Points, in no order, along strands that fork, close into loops and pass close to each other.
Points whose rows are less than 73.8 apart are linked; no others are. Some points are linked to none.
k181: [ -6  -2  27   3   8  -8  -3   4 -37  -3  21 -10  17  -2 -42  -4 -63  22
  22  32  15 -15  30]
k608: [-13 -37  42  -9  -4  12   4  19  24  53  15 -26  14  35 -32   8 -42 -28
  33  26  26 -37  -8]
k66: [ 30  13  15 -30  22 -29  -5   0 -26 -39  16 -28  43   6  33  16  21  -6
 -14 -35   8  11  -5]
k71: [ 34 -23  11  10 -10  -2   3   4  53  22 -10  12   8 -35 -18  -1  -4 -10
  48  -9   3 -26  18]
k204: [ 18  24   0  47 -40   6  16 -34  36 -42 -33  21 -24 -29 -33 -21  30  15
  -6  -4  14   5  17]
k170: [  2 -28  53 -26  -1  -9  14  24  11  45  29 -43  35  33 -11   6 -17 -28
  38  19  34 -31   4]
k263: [  8   9 -21 -19  -5   7  -7 -16 -11 -35 -40  35   6   6   8   7 -35  28
 -49   3 -30  11 -22]
k568: [-30 -17 -19   9  -9  27 -18  -2   5  43 -55   3 -58  21 -21 -16 -25   3
 -22  27 -16 -15  -8]
k7: [ 40 -22   8   0  -9   2   1   0  63  17 -22   5 -15 -13  11  -1  56 -35
  21 -47   0 -15  -9]
k660: [ 28 -26 -19 -40  12  -3 -12  25   8  10   3  31  30  -3  47  20  -7   3
 -12 -19 -39  14 -41]
k834: [ 21  28 -16   4  -1 -13 -15   4 -36 -39  -2  -6  -9 -20  18  -7  27  22
 -35   1  -8  19  18]
k469: [-17  46   2  31 -14 -11  15 -28 -22 -56   4   5  -9 -14 -10  -3  29  20
 -20   6  17  24  20]
k343: [ 33  21  30 -18  16 -34 -10 -14 -44 -49   4 -50  37  21  23   3  20  -9
 -30 -48  27   7   7]
k85: [  8  17   2 -18 -11   3   2 -26 -11 -50 -29  24  23   3 -13   9 -54  34
 -35  -1  -7   2  -9]
k913: [-35   1 -37 -10  23  11  -8  22 -18  45  11   0 -16  13  47   6  20 -13
  -3  13 -21  21 -24]
k118: [-11  24 -15  21   1   0  18  -9  16 -18   5  37  -5 -24  13  12  47   0
  -2  -5 -17  30  -6]
k292: [ 33   2  28 -10  -6 -17   0 -20  -4 -30 -13 -30  34  15 -17 -10 -20  -7
  -7 -34  22 -17  10]
k173: [  9  37  -5  37 -33   7  17 -35  21 -60 -32  37 -11 -24 -13  -6  24  21
 -26  -5   4  21   2]
k492: [-46  19 -17  14   8   8  -6 -14 -31  -1 -20 -14 -36  28   0  -8  16   4
 -33   9   2  16  -5]
k333: [ 39  -2  43 -21  -3 -23  32  -6  19 -23  30 -20  71  -7   9  11   3 -14
  29 -27  34  -6  -2]
k41: [ 30   8  -2 -19  12 -25 -27   4 -48 -27  -1 -32  -3  -1  18  -8   8   8
 -29 -15  -2   2  20]
k222: [ 36 -31 -27 -60  13  -4 -32  33 -15   7   1  13  24   1  45  10 -33  14
 -20 -14 -38   7 -26]
k613: [ -9  10 -31  -8  -2  15   9  -4  -1  -8 -16  58   5  -3  21  12 -20  25
 -37  12 -49  20 -29]
k847: [ 17  32 -23  -3   0  -3  -9   2 -23 -45  12  21  11 -31  31   3  24  29
 -35   7 -26  37  -4]
k198: [ 52 -21  12   6   1  -4   0  22  34  31   3 -12  -7 -37  -7  -5  30 -22
  54 -17   7 -32  32]
k334: [ 52 -22 -26 -38  10  -8 -31  38  -1   8   6  -4 -15 -15  37  -4  29   0
 -11 -31 -31   2 -10]
k555: [ -8 -14   5 -29  20  -7  -2  23 -13  34  13 -12  22  11  22  19 -23  -9
  20  13   0 -18 -17]
k462: [-34  28 -17  16   5   1  12 -12   2  -9   8  13  -8   5  23   8  47 -10
 -17 -13  -9  26 -12]
k69: [  0  -8  15 -13   6  -4  -8  -4 -15  -3  -9  -7  22  12 -28   4 -61  14
   5  12   7 -20   6]
k418: [-37   4 -31 -25  32  -5 -20  26 -66  37  29 -41  -8  26  36  -1 -12   5
  -4  28  -4  14   0]
k928: [-27   0  36  27 -15   9   4 -20 -15 -28  23 -13   8  27 -67 -16 -59   5
   3  17  26  -8  26]
k424: [-43 -16  -6  21  -2  27  -6   1  20  50 -25  -1 -49  20 -35 -10  -9  -7
   5  25   4 -10  -1]
k154: [ 29 -13   1 -22  11 -11  -2  24  21  12  10  -2  15 -11  40  16  51 -22
  13 -28  -5   2 -16]
k552: [-60  32 -20  38  -8  27   3 -25 -23  -7 -24   9 -55  24  -9 -12  23  12
 -39  24   4  24  -2]
k864: [  2 -12  12  13  -5  -4   5  -8  25  13   0   0   3 -12 -32   0 -23  -1
  32   7  13 -20  15]
k772: [-53  22 -35  11  14  10  -5  -4 -41  10  -8 -15 -41  28  38  -8  45  -4
 -39   4 -10  28 -11]
k576: [ -9  37 -28 -19   9 -15  -7   4 -58 -44  31   1  18 -12  36  12   5  27
 -35  16 -19  42  -1]
k906: [-39  10 -21  16  -3  24  15 -14   7  16 -20  37 -30   7   0   0   7   5
 -15  14 -24  17 -16]
k393: [-34 -13 -18  16   8  15 -10  19 -13  58  -6 -12 -54   5  -9 -11  -9  -1
  17  41  -7 -14  13]
k812: [ 49 -15  35 -10  -9 -11  19  -2  32  -1  10 -20  45 -12  -5   1  -2 -18
  34 -24  29 -23   9]
k888: [ 27 -16  25   8 -22  -2  27  -8  68   2   6  -7  34 -11 -11  -8  22 -35
  39 -21  31 -26  -4]
k3: [  0 -17 -23 -14  -4  11 -20   7  -8  31 -40   5 -32  15   0  -5 -35   7
 -21  12 -23 -15  -8]
k303: [-28   3 -39  -1  12  10 -11   2 -17  30 -19  -6 -41  27  39  -7  39 -14
 -31 -10 -22  21 -22]
k306: [ 43  11  35 -12   3 -30 -10 -14 -29 -36  -8 -48  29  14  -4 -13  10  -9
 -13 -43  25 -11  24]
k356: [ 38   0   0  32  -9  -1   9  -5  48 -17  -7  18  -5 -50 -11  -4  43  -9
  28 -20   6   4  22]
k835: [ 47   1   1  22   7  -9   8   9  41 -12  15   5   4 -53  10   2  71 -16
  30 -30   7   7  23]
k945: [-18 -17  31  30 -26  18  11 -17  20 -14  23   1   8  12 -72 -18 -63  -9
  25  21  22 -22  21]
k657: [ 22  45  -4  30 -26  -1  10 -25 -14 -70 -18  24  -6 -28 -15   0   2  37
 -29  12   6  21   9]
k563: [-50  34   0  34 -15   9  21 -39  -4 -39   4  20 -15   7 -19  -4  17  14
 -18   6  12  21   3]
k421: [-73  20  -2  46 -12  29  18 -28   1  -8  -1  11 -46  29 -30 -11  12   3
 -17  18  16  20   0]
k538: [  9  16   3  -9  19 -26 -21   8 -73  -9   8 -49  -5   9   5 -13  -5   8
 -17   1   6  -9  33]
k705: [-49   9 -18   1  21   5  -9  22 -61  30  27 -26 -24  14   4  -1 -25  17
  -1  53  -2   9   9]
k890: [ 49 -28 -23 -49   6  -7 -37  28 -17  -2 -12  -2  -7   1  33  -4 -11  13
 -29 -29 -33  -1 -11]
k388: [-15  -6   3  32  -3   3   0   1  35  27  -8  -8 -40  -4 -17 -17  44 -25
  20  -5  13 -16  11]
k956: [  3 -10  -6 -10  -2   1 -18 -12  -2   2 -44  -9 -26  19 -13  -5 -20   1
 -22 -10  -6 -18  -2]
k302: [ 28 -22 -20 -19  13  -5 -18  35   3  28  10  -8 -22 -15  39   1  47 -19
   6 -23 -17  -3  -1]
k737: [ -7  27  -2  27  -4  -5  27 -15  22 -39  28  32  14 -39   4  11  40   5
  22  -5   8  27   8]
k159: [ 17   2  -7  39 -22   4  10 -11  50  -8 -27  30 -31 -37 -21 -11  37  -6
  10  -4  -4   0  15]
k758: [ 45 -27   0 -39  -1  -1  -7  -4  28 -18 -31  20  21   1  23  15   0  -4
 -20 -48 -14   1 -32]
k467: [-11 -22  33 -36  23 -12  12  30  -7  44  30 -36  32  25  14  26 -18 -17
  35  22  19 -17 -13]
k178: [-22  -6 -45 -32  20  -5 -26  36 -43  43  25 -21  -5  16  60   2   7   1
 -12   9 -28  23 -17]
k856: [ 28  -9  19 -21   8 -16  -9   3 -14  -4  -5 -16  35   2  -7   8 -38   5
  10  -9   7 -13   8]
k227: [ 38 -35 -23 -24   4   3  -9  25  33  22  -3  41   3 -23  34  10  11  -5
   3 -23 -42  10 -28]
k899: [ 31   7  36 -35  14 -28  18   3 -10 -21  26 -28  70   9  30  21   5  -8
  11 -22  27   4  -9]
k6: [ -7  28  -6 -19  15 -23 -10  -2 -68 -40  21 -15  27   1  11   3 -25  26
 -25  17  -3  18  10]
k923: [ 52 -35  -6 -12  -3   7   0  12  60  20 -22  34  -2 -29  19   7  30 -20
  20 -38 -22  -4 -21]
k171: [-36   2 -26  14   2  13 -12  30 -37  39   8  -2 -47  -6  -8  -9 -23  20
  12  66 -10  -5  11]
k936: [-33  13  -3   5  -4   8  -9 -24 -10  -9 -29  -6 -17  29 -24  -5 -18   6
 -34  -2   6  -2  -8]
k955: [ 19  -7  47 -25   6 -16  10  -2 -12  -5  21 -28  58  15 -14   8 -46  -1
  21  -5  34 -21   5]
k507: [-18 -13   9  28 -14  12  13  -5  66  38  -6   4 -22  -1 -20 -10  35 -34
  36  -2  13 -18  -9]
k120: [-12 -17  18  38 -27  12  12  -9  39   6  14  10  -6 -11 -66 -20 -37  -5
  41  23  17 -23  24]
k779: [ -2 -22 -12 -28  10   0 -17  13  -5  30 -14   4   3   8  14  11 -34   1
   2   7 -19 -15 -16]
k572: [-19  14  32  19  -4  -8   7 -15 -49 -40  21  -1  12   8 -47  -4 -59  34
   1  32  20  -1  29]
k407: [-20  18  -8 -14  18 -16 -22   1 -79 -13   1 -39   0  26   6  -6 -34  22
 -33  18   0   2  15]
k390: [-39 -24   7  15  -9  26   5  -4  40  45   1   9 -19  18 -36   0 -22 -15
  28  17  12 -17 -12]
k841: [-39  17 -32   9  -2  23  20 -16   4   5   1  57  -9   6  30  11   3  17
 -30  11 -48  29 -32]
k743: [  2  -6  45  22 -17   1  -1 -13   2   1  17 -39  14  26 -55 -30 -25 -29
  15  -3  41 -28  26]
k430: [ 18  -5   0  13  10  -8   1  14  24  28   5 -12 -22 -24   0  -3  44 -20
  35 -10   5 -20  20]
k110: [-11 -12  15  21 -25  14  33 -13  75   8  14  15  15  -3 -18  -6  17 -36
  37 -11  21 -19 -15]
k636: [-44  28  -8   3   9   9  14 -33  -8 -20  -4   5   1  29  20   9  34  -8
 -34 -28   4  26 -24]
k460: [-11   8 -32  13  -1   6   4  27   1  25  23  29 -16 -45  23   7  18  10
  23  38 -30  16   5]
k200: [-20 -31  25   9  -6  13   4  17  39  58  15 -13  -5  16 -26   4 -12 -27
  47  25  19 -32  -5]
k8: [ 54 -17   5  -6  12  -7   8  21  41  -4  20   9  28 -46  31  11  50 -12
  32 -33  -3  10  -2]
k453: [  9   4  10 -17  -3  -4  -3 -17 -16 -37 -14  19  34  -3 -33   7 -82  39
 -10  13   3 -10   7]
k946: [-57  -7   4  19 -11  33  23 -13  18   7   8  49  -7   5 -31   9 -48  23
  13  31  -7   1 -10]

A fork is a point with three links, a tip a point with one. Leave the first point through the second and follow the links. Name the first fork or tip that comes.
k430, k388 | k856
k343, k66 | k69
k393, k171 | k492
k469, k657 | k7
k390, k200 | k3
k3, k779 | k424

A tip is a point with one link. Name the tips that can be reached along the links from each point below, in the order of the rows.
k945 | k906, k955
k563 | k7
k118 | k737, k636

A piece is two or more points that can be reached from each other along the links. Count, over all rows, the pieces, the separate loops (a circle has one, a figure eight two, a Y none), the forks (points with three links) and the tips (points with one).
pieces | 4
loops | 4
forks | 5
tips | 5

Name the points in between on the shortest way along the links from the first point to the second, in order.
k393, k835 | k424 k568 k3 k956 k936 k492 k552 k421 k563 k469 k657 k173 k204 k159 k356
k181, k899 | k69 k856 k292 k306 k343 k66
k890, k204 | k334 k302 k154 k8 k835 k356 k159
k928, k613 | k572 k181 k69 k453 k85 k263
